Points, in no order, along strands that fork and pass close to each other.
Two points are linked if the straight distance between their rows is under 117. Some points are linked to none.
z162: [-20 -21 -40 8 7 -25 14 33 -34 -38 -47 -15 55 1 46 5 34 -9 19 -43 36 -13 9 13 -36]
z124: [18 -48 -7 -6 7 86 -61 -39 4 53 11 -8 1 37 -40 30 -12 20 -5 60 31 28 -40 -18 4]
z663: [16 7 34 14 -5 -20 5 -24 -7 -23 54 -17 -10 -3 47 4 -29 -38 -37 1 -31 -7 -10 -39 -40]
z661: [8 -3 -55 -11 -41 21 25 98 -15 -39 -62 7 33 -60 15 11 33 2 28 -66 38 -35 39 28 33]
z568: [-13 0 5 -5 70 30 6 24 -39 6 -16 -12 14 16 13 -12 -3 -53 -54 -6 40 -25 47 -14 -11]
z209: [-21 -9 -7 14 8 22 43 -38 13 -40 -38 20 -14 20 -27 39 5 35 2 -31 8 -31 -42 11 -7]
z84: [16 -3 -20 -2 -19 -42 -31 -30 8 32 -42 -14 14 -7 3 22 -7 7 26 29 1 -40 -44 1 -36]
z39: [-31 70 37 -46 31 -20 8 27 -11 -13 60 -12 5 3 33 -4 -66 -30 -1 34 23 -19 22 -11 -9]
z101: [39 -63 39 25 -33 -22 -22 -11 11 20 -46 -56 30 -17 21 15 -21 -8 -9 26 -9 -11 -59 3 6]
z136: [-1 36 28 -6 20 5 11 -18 10 -28 55 -2 -54 -30 0 1 -34 -36 -43 -21 -40 -27 -2 -44 -42]
z674: [-13 13 -8 -5 57 54 12 -26 -20 -10 38 11 -35 25 -36 12 -15 -14 -43 12 17 -25 23 -16 -7]
z41: [-16 -5 12 -63 4 -61 -55 1 26 28 -8 -7 19 -35 19 0 50 71 20 33 -24 56 -36 0 2]
z398: [-31 19 -34 -5 31 35 -9 -46 -16 47 39 9 -38 41 -50 1 -7 13 -18 8 12 -20 -31 -11 -13]
z474: [0 15 58 -7 -4 -16 32 8 32 51 27 -4 -66 -4 -38 -39 1 7 26 -62 -62 -7 -22 32 -39]
z402: [2 -41 6 -26 8 -6 -44 -4 58 82 -37 17 -23 7 -15 15 -18 5 18 6 27 36 29 7 30]
z33: [-3 -28 -30 13 63 24 -14 -38 -11 -14 -29 -5 -11 28 -18 75 17 -35 -5 -15 24 -19 14 -20 1]
z225: [-16 25 -10 -56 -44 -53 -66 -35 32 32 -19 12 -30 -2 -8 -5 0 52 35 -8 19 60 -26 22 4]
z120: [20 10 46 26 -5 18 28 -38 4 -45 50 -8 -63 36 -13 8 1 0 -8 -29 -30 1 -3 5 -1]
z612: [-21 92 -31 28 35 32 14 -20 -48 -35 7 51 -7 14 -16 2 0 4 -20 19 7 -5 20 2 -11]
z560: [12 32 -1 18 -4 13 12 -23 -17 -97 39 54 -37 -13 -11 25 -22 -3 -37 -3 -21 -2 30 -39 6]
z177: [-52 -7 -35 -40 5 4 -14 -42 -7 10 -14 24 13 33 -3 -21 -2 -13 46 -1 75 16 -35 11 -32]
z945: [-10 19 -2 -61 -9 -36 -79 -36 23 50 3 7 -12 -12 -6 26 17 40 30 27 -12 16 -32 7 11]
z381: [-11 2 -9 -5 4 14 -23 -77 1 76 23 7 -46 21 -25 1 -19 -19 -49 -18 -11 -8 -21 -12 -21]
z458: [-19 55 11 18 43 -10 14 53 -56 3 2 -52 19 5 34 -39 12 -8 -27 20 24 -8 56 22 -44]
z424: [0 1 11 23 2 -12 18 36 -20 -25 46 13 31 6 40 2 -58 -17 17 80 -11 6 2 -25 -4]
z877: [18 -30 58 -35 -31 -33 -61 -29 33 23 -2 -33 -24 -44 40 -13 -38 25 -45 16 -27 86 9 11 61]
z489: [-10 46 -35 32 5 -4 15 32 -43 -27 -37 -2 49 23 22 -16 5 13 46 31 22 10 1 45 -42]
z88: [3 23 -17 1 15 53 35 55 -6 -34 5 6 12 -32 -7 -44 61 -26 -28 -45 -19 -37 36 2 -20]
z337: [0 1 31 -52 24 -65 -53 -3 62 58 -28 13 -14 -29 -21 26 0 62 0 41 -17 81 11 -20 50]
z359: [-16 32 44 -56 -44 -63 -11 -5 37 66 -16 -15 -27 -23 -15 -27 -1 39 -14 -6 -34 30 -27 12 19]
z62: [-23 1 -56 3 -11 -39 56 55 -26 -66 -39 -17 34 -43 21 -39 37 -8 -2 -58 27 -7 12 14 -15]
z891: [2 -7 -35 38 -38 -13 65 82 7 -65 -27 14 48 -36 -18 -1 44 23 28 -29 -1 -6 4 2 29]
z967: [26 -25 42 2 2 8 30 -2 21 -35 45 -32 -69 11 4 8 -6 -28 -28 -52 -51 -6 44 -12 0]
z551: [9 57 27 9 21 -4 43 46 -25 -36 19 4 6 3 35 -10 -46 -48 -23 58 9 -13 31 -17 -11]
z74: [-19 2 -23 -19 5 -13 -52 -57 28 97 -15 23 -27 19 -20 4 1 -27 -12 -27 2 12 9 6 -31]
z761: [8 -8 13 -25 8 50 41 33 -11 -75 38 27 11 -8 12 3 -24 -37 -14 -29 3 -5 56 -47 10]
z582: [32 -48 39 9 -21 -6 -29 -34 18 16 37 -31 -12 20 45 -8 -51 -23 -47 -13 -23 21 0 -21 -2]
z36: [23 20 -12 49 -7 17 3 -39 3 -66 7 54 8 3 -2 35 -2 5 7 16 -10 3 5 -8 23]
z822: [-12 26 -16 -4 25 58 28 -23 -32 -67 52 42 -40 -15 -42 18 -25 -6 -23 -2 16 -17 29 -55 12]
z971: [-14 9 -31 -25 16 11 -31 -26 4 64 -18 2 22 27 -15 11 12 -18 36 -2 42 5 -3 7 -34]
z734: [-17 18 -19 27 5 -50 23 33 -28 17 104 -45 -18 10 37 -25 -6 -39 -19 32 -55 0 32 -5 -15]
z279: [-5 27 -10 18 -69 -10 42 -10 0 -13 25 -8 3 20 4 -29 10 43 40 -14 -37 3 -53 39 -43]
z556: [4 -14 -37 0 -13 30 -4 42 -17 -31 -49 73 46 -42 -15 40 40 12 -22 -36 1 -29 -8 0 44]
z308: [14 -52 8 16 6 17 -6 -25 32 48 -31 -20 -12 44 9 29 21 -2 -23 -57 -12 -5 -21 17 1]
z619: [35 4 29 -27 -19 -17 -90 -53 23 26 -8 -18 -21 -25 12 32 0 23 23 56 -9 51 -25 7 7]
z696: [-32 75 7 13 43 34 3 24 -47 36 -14 -1 14 12 -5 -38 7 -11 -19 44 31 -7 35 9 -21]
z131: [43 -40 -37 52 -37 -12 22 62 -5 -70 -10 22 36 -44 12 28 38 26 -6 -15 -38 -18 11 -17 58]
z161: [15 32 58 -19 -38 -11 -36 -54 -10 48 16 -9 -25 -18 4 -12 -32 16 -45 16 -24 7 -51 15 14]
z700: [-21 45 15 -59 20 -6 -55 7 7 15 -14 27 33 -10 -19 23 17 32 29 95 25 34 -7 17 31]
z212: [-1 -40 -4 56 9 -1 55 62 -10 -25 -25 -24 71 10 16 0 25 0 -1 41 -5 -17 7 1 10]
z365: [-15 47 54 -52 -2 -46 -10 7 1 41 72 -1 -43 -7 14 3 -63 -26 3 28 -7 2 8 -21 10]
z180: [-18 33 -15 23 10 -40 -12 8 -30 12 62 -42 1 18 40 -7 -14 -22 5 60 -12 12 55 21 -18]
z778: [-42 -4 -43 -23 -1 -9 0 -51 4 -5 -18 17 -35 41 2 21 7 -2 35 -55 65 14 -20 8 -18]
z151: [-6 -24 -31 22 35 59 -33 -11 -5 -7 -55 20 67 31 12 11 36 -2 52 1 29 1 -30 19 -18]
z931: [16 21 -48 38 -38 -32 44 17 -8 -61 18 -24 -5 -20 12 -10 47 16 7 -31 -23 -12 21 5 -14]
z99: [-6 57 32 39 -4 55 38 -21 7 -26 45 53 -28 22 -25 -6 -32 14 -11 17 -36 -18 -38 -16 8]
z509: [-2 -42 17 -5 -48 11 -12 -53 18 12 -42 -24 22 14 3 -18 -1 25 22 -28 10 1 -76 29 -24]
z210: [-1 11 10 -16 -60 -47 -13 -42 19 62 2 -25 -56 13 6 -41 -19 28 25 -75 -11 31 -39 53 -3]
z570: [16 -44 26 13 -2 21 5 -26 11 -2 -10 -18 -27 8 -5 16 22 10 -50 -81 -42 -31 -28 10 7]
z888: [3 -49 1 13 55 46 -6 -52 29 -12 -10 15 -27 15 -3 60 4 -17 -46 -25 18 -31 -8 -32 24]
z672: [-29 40 -1 -9 59 13 22 -1 -29 57 -4 1 -19 36 -37 -18 -12 -19 -4 7 29 5 44 35 -5]
z962: [-37 -20 -39 -42 22 64 3 45 -9 -3 -8 9 1 -5 -19 7 61 -8 -2 -81 21 -36 29 -2 21]
z527: [28 -12 -32 25 6 -22 -13 1 -11 -85 14 -7 15 -19 40 47 1 -13 -12 -1 -28 -14 50 -40 11]
z793: [-7 54 27 -15 -40 -28 6 3 5 27 30 5 -16 23 3 -31 15 38 38 10 -35 -15 -31 46 -27]
z233: [25 -21 24 20 -20 39 13 -1 12 -30 12 0 -21 -28 -6 -30 46 2 -30 -91 -74 -34 -25 13 -5]
z846: [-27 -13 -1 -9 -19 2 84 47 24 -45 -2 -6 4 -24 -5 -45 38 3 10 -89 4 -39 -33 7 -43]
z948: [-39 -35 -53 -17 23 52 -1 7 -24 -74 -62 51 30 -5 -23 24 17 11 28 -47 71 -14 -30 -18 19]
z227: [13 -5 0 11 -11 -65 29 -26 16 12 -41 -35 -16 -9 0 34 1 8 2 -1 -9 -28 -23 -1 -12]
z927: [-7 -7 -54 -34 5 39 -18 56 -21 -39 -44 17 33 -47 -4 23 56 -6 -22 -61 18 -45 34 11 20]
z683: [21 25 -21 -28 -19 64 38 32 -18 -51 -16 32 -8 -17 -54 12 47 17 16 -53 37 -34 43 1 31]
z729: [-3 6 21 -31 30 -25 14 0 19 64 -1 -18 0 17 -16 -5 -13 -40 -28 30 2 -42 6 -5 -15]
z812: [-12 78 -8 57 25 17 17 6 -69 -39 -30 66 19 -13 -25 16 -12 23 -19 45 2 27 23 -5 6]
z366: [-10 52 -1 31 37 6 -15 -24 -30 -63 18 36 27 -13 44 39 -43 -29 -7 40 7 21 37 -32 -5]
z635: [-13 14 -24 8 7 22 1 -57 -2 -9 -32 12 -23 29 -36 47 1 17 42 1 37 -13 -35 4 -15]
z183: [-4 14 -10 -54 -10 -42 -22 28 29 27 -11 5 51 -8 -9 -6 1 45 56 76 12 18 -6 30 12]
z242: [-29 -8 -1 -61 -35 4 -89 -58 30 62 -30 36 -40 -10 -39 -11 10 53 30 -11 30 79 -47 -4 16]
z422: [11 -15 -13 56 7 -4 36 38 -33 -36 9 -9 65 15 40 -16 -17 -4 -12 61 -23 13 25 -2 -3]
z847: [-10 -5 -15 -48 -46 -55 -41 -46 29 50 2 21 -24 22 8 -33 -13 3 23 -54 13 30 -29 16 -28]
z547: [29 -54 4 35 6 -39 -31 2 -4 4 9 -38 15 -18 45 21 -29 -16 46 101 -8 -9 -23 -23 -1]
z403: [34 -74 49 -8 -22 -37 -20 -31 18 11 -4 -42 27 -16 47 12 -60 -7 9 66 4 5 -30 -25 9]
z990: [-26 43 -27 -12 19 46 40 6 -30 -34 -2 14 -35 -9 -75 -10 25 20 -3 -33 16 -27 29 0 11]
z960: [19 -14 21 -10 -3 -1 -28 -33 25 22 25 8 25 45 21 20 -17 5 14 72 -9 21 1 19 2]
z109: [-30 2 -2 9 29 31 31 -4 14 25 13 -2 -19 36 -22 -23 45 -19 -1 -56 -6 -14 28 25 -23]
z981: [6 13 15 1 29 7 63 21 -9 -38 -29 -28 17 13 -5 16 22 -8 -18 3 19 -12 60 5 -2]
z29: [15 14 46 0 -47 -34 -2 -9 8 78 0 -28 -61 -15 -21 -60 -11 -3 0 -67 -43 -3 -21 30 -17]
z998: [24 42 -8 42 12 24 26 77 -45 -71 -3 0 20 -21 -1 -30 9 5 -46 7 19 10 72 1 24]
z70: [3 0 11 -20 -4 -26 -35 23 -16 -1 48 -7 49 -5 61 -3 -53 -14 25 91 23 11 14 -22 8]
z694: [18 25 -10 16 38 1 -24 0 -20 8 -47 12 50 -15 1 21 -2 0 55 84 23 -13 -20 1 -20]
z636: [-16 -1 -23 18 12 61 37 -18 -11 -13 -15 32 -24 -10 -66 23 24 25 -6 -23 14 -50 -16 -29 8]
z870: [11 17 -38 49 2 26 28 8 0 -48 -34 63 30 -20 -20 27 40 18 -8 -21 -18 15 2 -21 10]
z427: [5 26 27 -15 -14 30 -40 -43 8 15 40 34 0 -2 -6 28 -63 11 -20 89 6 -6 -51 -36 14]
z621: [15 -54 16 -12 -20 7 -39 -8 27 66 -2 2 40 4 -3 -33 19 2 -36 0 -27 -1 -34 5 -11]
z510: [48 -36 14 62 13 -9 -19 -30 -2 -34 -19 -22 32 6 38 52 -28 -4 37 66 -10 -22 -26 -13 10]
z90: [30 61 -16 26 -7 6 20 31 -25 -77 50 40 -9 -50 -5 -36 33 -14 -2 -17 -35 1 60 -5 11]
z452: [-9 54 55 -20 14 1 -5 -24 21 21 64 14 -74 20 -31 8 -62 -23 11 33 -16 -4 4 4 -4]
z463: [48 31 -15 19 -41 17 -4 66 -41 -63 43 22 13 -76 0 -19 0 -51 -16 -24 -15 4 78 -14 36]
z858: [-23 -37 -42 25 75 67 -8 -27 -28 -10 -22 -6 3 34 -31 29 15 -2 -22 23 47 -9 -2 -17 28]
z558: [-10 75 5 10 28 9 -19 -33 -25 -37 27 29 -21 13 12 39 -38 -19 2 56 11 -10 8 -2 9]
z466: [-9 38 -6 54 8 -11 21 65 -73 -32 -21 -29 42 -16 38 -31 28 8 -35 19 14 11 48 10 -20]
z980: [-32 36 -49 13 22 52 24 34 -77 -48 -41 39 26 -18 -25 -27 25 22 -5 -49 55 5 4 -29 -14]
z664: [-12 -6 -31 -23 -32 17 51 91 7 -77 -47 37 47 -47 -1 -12 31 -1 15 -64 46 -24 -6 12 31]
z340: [13 15 33 -9 -24 2 11 -29 26 37 26 5 -10 32 -10 8 7 6 10 31 -32 -8 -21 30 -5]
z773: [-50 2 8 -48 2 -18 44 10 26 71 -4 20 -27 39 -38 -43 -5 -17 36 -31 28 -9 -9 26 -16]
z496: [21 -46 -24 -11 31 67 -65 -51 17 30 -33 1 5 12 -26 21 16 -4 39 43 41 5 -51 -9 -19]
z824: [-37 59 -20 -13 41 18 28 25 -77 -22 -47 -5 -11 -8 -27 -24 32 20 -33 -32 58 7 23 2 -35]
z833: [-34 31 10 -64 7 -21 -27 -5 30 76 4 25 -9 35 -34 6 5 22 49 24 44 46 18 47 16]
z27: [-22 -20 -28 -13 50 70 23 17 10 11 20 8 -50 16 -57 -15 37 -17 -11 -84 4 -10 27 8 19]
z215: [28 -54 0 -18 -32 -74 -47 -4 20 49 -21 -43 -2 -20 7 12 -15 31 37 41 -16 20 -18 2 16]
z905: [-50 16 -48 -7 42 46 53 2 -25 7 -2 0 -25 27 -66 -28 6 20 26 -25 50 -11 -1 11 -6]
z632: [31 18 14 9 -17 31 47 44 -12 -67 -11 47 15 -36 -47 9 26 -5 1 1 22 -19 62 -4 57]
z320: [14 -17 8 -3 -22 45 -53 -35 5 43 19 5 -2 -3 -29 14 -27 25 -30 56 13 -15 -63 -30 14]
z961: [34 -43 37 21 -15 22 -8 -46 -6 11 -43 -21 13 -1 5 11 -29 -2 -38 5 -16 -53 -65 -6 21]
z997: [-31 36 14 -43 33 10 21 -4 -20 -14 62 -16 11 31 47 5 -63 -39 3 -5 18 31 45 -48 -27]
z678: [-4 -30 -11 -18 11 -34 28 19 15 14 -54 -25 60 39 9 -16 -11 -6 56 16 36 -14 -19 17 -31]
z843: [1 -29 0 40 3 -50 25 26 19 20 65 -62 -42 1 26 -23 2 -49 -26 -15 -36 -8 26 -16 -25]
z897: [16 -31 24 21 -34 -62 5 -22 10 43 -32 -69 -47 3 12 4 -26 8 -6 -35 -39 1 -34 32 0]
z731: [26 -48 -16 57 -17 -25 19 14 -21 -82 23 12 24 -18 58 43 -19 -17 -19 13 -26 1 -1 -49 10]
z964: [-37 34 -31 -15 -9 -9 69 9 -4 -48 -39 -4 -1 11 0 3 21 -4 28 -41 55 -22 -5 -7 -31]
z130: [8 -6 -3 -37 24 -45 -73 26 -1 18 28 -21 49 -18 29 -10 -1 -7 17 106 -1 15 15 -2 -1]
z913: [12 30 21 20 2 19 40 -4 18 -67 53 12 -41 -58 -24 -43 3 -31 -43 -39 -45 -29 -1 -41 -20]
z63: [16 -75 -11 -6 -23 -44 -36 -30 53 55 -61 -22 -5 20 24 33 -15 4 68 -41 16 35 -23 27 12]
z947: [33 -68 -13 22 -16 -43 -61 -15 19 55 -46 -62 11 -6 24 35 6 -4 61 9 -15 17 -9 30 7]
z855: [-43 -36 8 -19 -21 33 68 8 22 -47 -5 25 -7 6 1 -19 23 2 -11 -102 21 -47 -65 3 -5]
z484: [17 -10 -34 40 -32 -27 39 21 19 -50 23 -25 -54 -42 -10 4 49 2 3 -65 -64 -15 18 14 0]
z77: [16 -49 26 -7 23 15 35 45 13 -16 20 -36 13 6 31 1 -19 -56 -49 -4 4 -31 9 -27 -15]
z642: [21 -9 -5 20 -5 -5 42 59 20 -39 27 -42 -33 -40 -30 -25 54 -9 1 -73 -48 -31 61 13 -15]
z175: [9 28 1 9 16 -22 33 -12 4 7 -19 -13 -23 -12 -14 35 -19 -21 -37 33 -7 -46 -12 -14 -21]
z122: [16 -21 63 -34 -44 6 -45 -26 35 69 -32 -6 -24 -20 -3 -44 -18 48 -30 -12 -30 82 13 24 53]
z559: [18 -3 -24 -3 28 26 -53 -29 15 21 -37 -7 16 -18 -8 15 7 5 82 85 38 16 -26 -6 -27]
z223: [-44 73 -4 -50 23 -2 -48 3 -15 46 7 5 10 21 -29 5 -3 18 38 56 37 4 -7 33 -7]
z244: [21 -31 79 -13 -38 32 -6 -36 28 79 -30 -32 -18 18 -28 -41 -31 14 -25 -18 -35 33 -7 28 23]
z415: [27 18 23 49 -28 38 20 7 1 -33 46 16 24 25 14 -48 -4 -5 -53 -5 -64 -23 -27 -29 -4]
z604: [-18 -12 2 -18 -37 44 -53 -72 17 53 -10 -4 -16 28 -37 -5 -7 54 23 -4 24 53 -59 25 0]
z327: [-6 -20 37 3 25 67 31 3 -25 -21 48 25 -66 -12 -74 -33 4 -35 -32 -44 -27 -34 18 -48 9]
z865: [24 -38 13 12 -44 -55 -35 -21 13 69 -11 -55 -35 -13 24 7 -50 -1 -7 6 -29 34 1 25 39]
z250: [-26 -1 -22 -18 -34 -14 31 -16 11 -5 -3 9 8 33 10 -42 20 18 34 -45 5 -13 -23 26 -53]
z46: [23 -53 -7 64 -35 -12 17 5 -10 -11 23 -41 7 40 48 9 5 22 3 37 -40 7 -14 6 3]
z580: [-8 9 57 -34 -13 17 -66 -39 32 64 16 19 -50 0 -35 -35 -45 41 -30 6 -15 69 20 15 53]
z728: [6 -46 29 36 12 -15 20 8 45 39 0 -24 -51 53 17 1 1 -21 -7 -86 -19 -4 12 14 12]
z425: [-3 8 -26 15 45 43 -8 29 -47 -28 -54 1 53 -14 4 22 24 -14 -39 -5 38 -14 32 -2 -12]
z443: [-5 -25 10 -40 -64 -88 -27 -16 15 58 -44 -28 3 -34 17 -20 -17 50 13 -15 -21 44 -27 28 27]
z344: [23 0 -4 69 48 13 -22 16 -34 -23 -27 21 51 -19 37 22 -21 -4 36 69 9 30 6 4 -10]
z839: [2 46 41 -39 -21 -76 -32 10 21 76 45 -14 -59 -22 3 -19 -13 4 -15 -16 -47 15 -15 19 22]
z784: [-29 -53 -46 12 17 78 -15 -2 -4 -38 -42 50 37 32 10 24 32 15 21 -19 46 -10 -52 1 -10]
z517: [-14 2 -7 -49 19 18 -67 -27 45 77 -5 16 -26 20 -49 25 -2 25 31 52 36 54 27 34 21]
z926: [43 -39 28 -13 -29 -12 -84 -36 14 55 24 -12 31 6 28 -10 -5 -6 -26 9 -28 28 -9 -20 -2]
z566: [-27 -49 -33 21 -16 -36 69 36 2 -3 -16 -43 35 31 16 -2 16 13 35 25 2 -21 -14 15 -21]
z103: [33 -10 11 67 42 25 4 -9 -5 -56 -38 64 50 -25 16 37 -35 -22 12 65 15 23 6 -46 3]
z245: [-25 22 -26 21 17 32 22 -3 -15 14 -20 37 40 13 -20 -26 19 7 -6 -2 11 -20 -32 -7 -35]
z143: [-40 -34 -36 -1 -17 -53 85 51 1 -62 11 -17 6 4 27 -37 23 -9 27 -58 10 -9 -1 23 -26]
z363: [21 35 -42 61 26 -34 4 -4 -48 -76 -4 15 34 -25 37 42 -24 -16 -10 20 -15 16 46 -23 1]
z472: [-12 -9 -38 24 45 16 -5 7 -35 -45 -80 -9 59 6 46 18 21 0 57 -18 38 2 -2 1 -30]
z924: [43 2 37 19 -32 29 35 33 2 -68 26 17 -29 -59 -29 -14 18 7 -22 -46 -73 -26 -1 -18 0]
z608: [45 -21 -3 17 -29 0 17 53 8 -87 14 20 15 -56 7 9 4 -18 -45 -28 -23 -22 21 -45 45]
z182: [24 -29 23 -26 -19 12 39 13 15 -69 66 -8 -28 0 23 -9 -20 -23 -9 -53 -31 -12 47 -48 2]
z249: [-14 39 -23 -27 15 -51 -38 5 -7 47 58 -2 -6 14 20 -18 6 -18 3 27 -12 18 52 23 15]
z127: [-13 46 3 -42 -3 -59 -13 27 22 76 65 -9 -16 -14 -11 -32 18 8 15 6 -47 7 16 26 2]
z970: [-30 24 -29 -29 -17 -41 -5 20 -12 59 -11 -34 27 17 22 -42 28 -4 20 27 12 -3 17 26 -31]
z469: [21 -37 7 6 -24 -17 12 25 6 42 8 -38 20 4 16 -38 16 1 -25 -8 -48 -36 -38 19 -8]
z602: [15 -45 8 15 30 14 -26 -1 10 11 3 -23 28 50 30 16 5 -34 -1 33 -3 0 20 11 -11]
z691: [8 -57 0 13 11 -28 15 22 20 29 9 -31 42 -4 26 5 23 -41 -52 9 -19 -47 -16 -16 -14]
z335: [25 -14 49 -39 -20 -40 -84 -27 13 15 0 -36 -25 -44 33 17 -23 48 12 55 -27 84 -15 1 53]
z389: [36 -58 20 59 1 18 -3 -14 5 -50 -12 20 42 -11 46 31 -18 -10 1 38 -6 2 -24 -44 11]
z186: [0 11 -11 -34 3 -44 -48 34 -11 48 -3 -26 56 6 18 -12 11 11 45 64 38 42 12 34 -7]
z741: [-51 17 -68 17 27 34 29 6 -31 -59 -30 55 22 16 -17 -20 -4 17 14 -28 76 -11 -35 -17 -13]
z383: [15 -33 -3 26 15 -26 41 19 28 -11 18 -31 -44 34 -3 29 24 -21 -10 -38 -25 -8 60 19 10]
z654: [-15 38 69 -44 -8 -3 -40 -45 36 45 55 36 -71 19 -10 5 -62 8 -11 20 -12 39 -1 -4 52]
z361: [-2 31 -22 40 -6 -26 30 48 -28 -72 60 -19 -9 -45 23 -14 29 -12 -29 -9 -43 -8 57 -6 5]
z264: [70 -7 -11 6 -40 43 4 43 -9 -58 44 43 30 -55 3 5 15 -51 -15 -42 -7 -25 40 -24 56]
z841: [19 15 55 35 -30 52 38 -36 -12 -48 25 28 -58 2 -36 9 -29 20 -40 -10 -37 -20 -27 -35 18]
z953: [18 2 24 -25 -7 -48 -27 2 30 88 -12 -1 -12 15 -2 16 -16 0 8 13 -9 23 47 17 13]
z113: [2 57 26 27 -14 38 4 -44 -17 10 18 42 -19 7 -12 1 -56 23 -23 56 -15 -9 -61 -19 3]
z813: [-1 -34 -6 0 52 -8 12 26 -22 -16 6 -39 30 16 47 13 -5 -51 -31 22 23 -11 42 -33 -7]
z669: [-21 -49 0 -56 -24 -46 -14 3 31 41 -28 -7 30 22 -3 -35 14 9 40 9 36 12 -26 6 -8]
z117: [27 38 -8 35 -6 -15 59 62 -24 -77 -35 29 31 -59 -15 17 1 -7 -25 25 13 7 58 -7 39]
z208: [-17 -35 12 -58 -17 11 -29 -1 26 65 -19 24 43 16 -21 -36 19 39 6 11 14 28 -28 -3 -18]
z243: [-60 -35 -47 -7 48 66 20 -25 -23 0 -29 9 12 50 -41 10 6 11 18 -17 89 -3 -14 0 1]
z845: [5 4 15 1 5 -49 8 6 45 70 0 -12 -39 8 -22 -6 -25 -30 -20 -21 -17 -5 21 15 -11]
z789: [29 -37 22 -17 -15 -16 -92 -56 37 53 -42 -31 -28 -18 -6 13 -2 0 3 -2 -6 46 -31 21 16]
z148: [-37 -44 1 -25 -1 31 44 -8 21 -36 -45 17 -13 35 -13 15 18 22 3 -77 51 -27 -53 -7 13]
z205: [-13 37 -7 -2 13 -7 54 26 0 7 5 -23 5 24 3 -43 31 -11 15 -42 -12 -19 14 22 -42]
z695: [28 45 34 12 -33 -41 -47 -45 4 -22 35 -5 -1 -7 42 25 -54 2 0 64 -30 3 -42 -5 6]
z701: [-28 -13 -44 12 -17 -62 22 26 -20 64 20 -52 2 21 22 -47 18 -28 -7 13 -9 -4 32 19 -27]

Follow the links from the first point to the second, and from the first to the third. Name the last point that the two ways share.
z466, z664, z855: z209
z635, z131, z279: z927
z728, z927, z452: z621
z151, z696, z27: z209
z148, z361, z27: z927
z510, z761, z582: z967

A fork is a point with three links, a tip a point with one. Leave the first point through the second and follow the links. Name the first fork or tip that comes.
z381, z398: z927
z308, z570: z621
z223, z833: z227
z621, z926: z967
z843, z734: z215
z845, z953: z186
z927, z661: z642

A fork is a point with three links. Follow the links from the first point to the second and name the forks in between, in order.
z970, z661: z186 > z424 > z621 > z813 > z927
z398, z27: z927
z210, z212: z225 > z945 > z619 > z122 > z39 > z424
z841, z205: z967 > z621 > z813
z249, z970: z215 > z227 > z186
z402, z839: z227 > z215
z961, z113: z389
z582, z422: z621

Name the points in between on the shortest way along the links from the first point to the second, in order.
z701, z924: z970 > z186 > z130 > z70 > z424 > z422 > z212 > z566 > z678 > z669 > z208 > z621 > z926 > z582 > z663 > z136 > z913
z90, z556: z463 > z264 > z608 > z131 > z891 > z664 > z661 > z927
z927, z948: z556 > z870 > z36 > z560 > z822 > z674 > z398 > z381 > z74 > z971 > z177 > z778 > z635 > z209 > z148 > z855 > z846 > z143 > z62 > z162 > z472 > z151 > z784
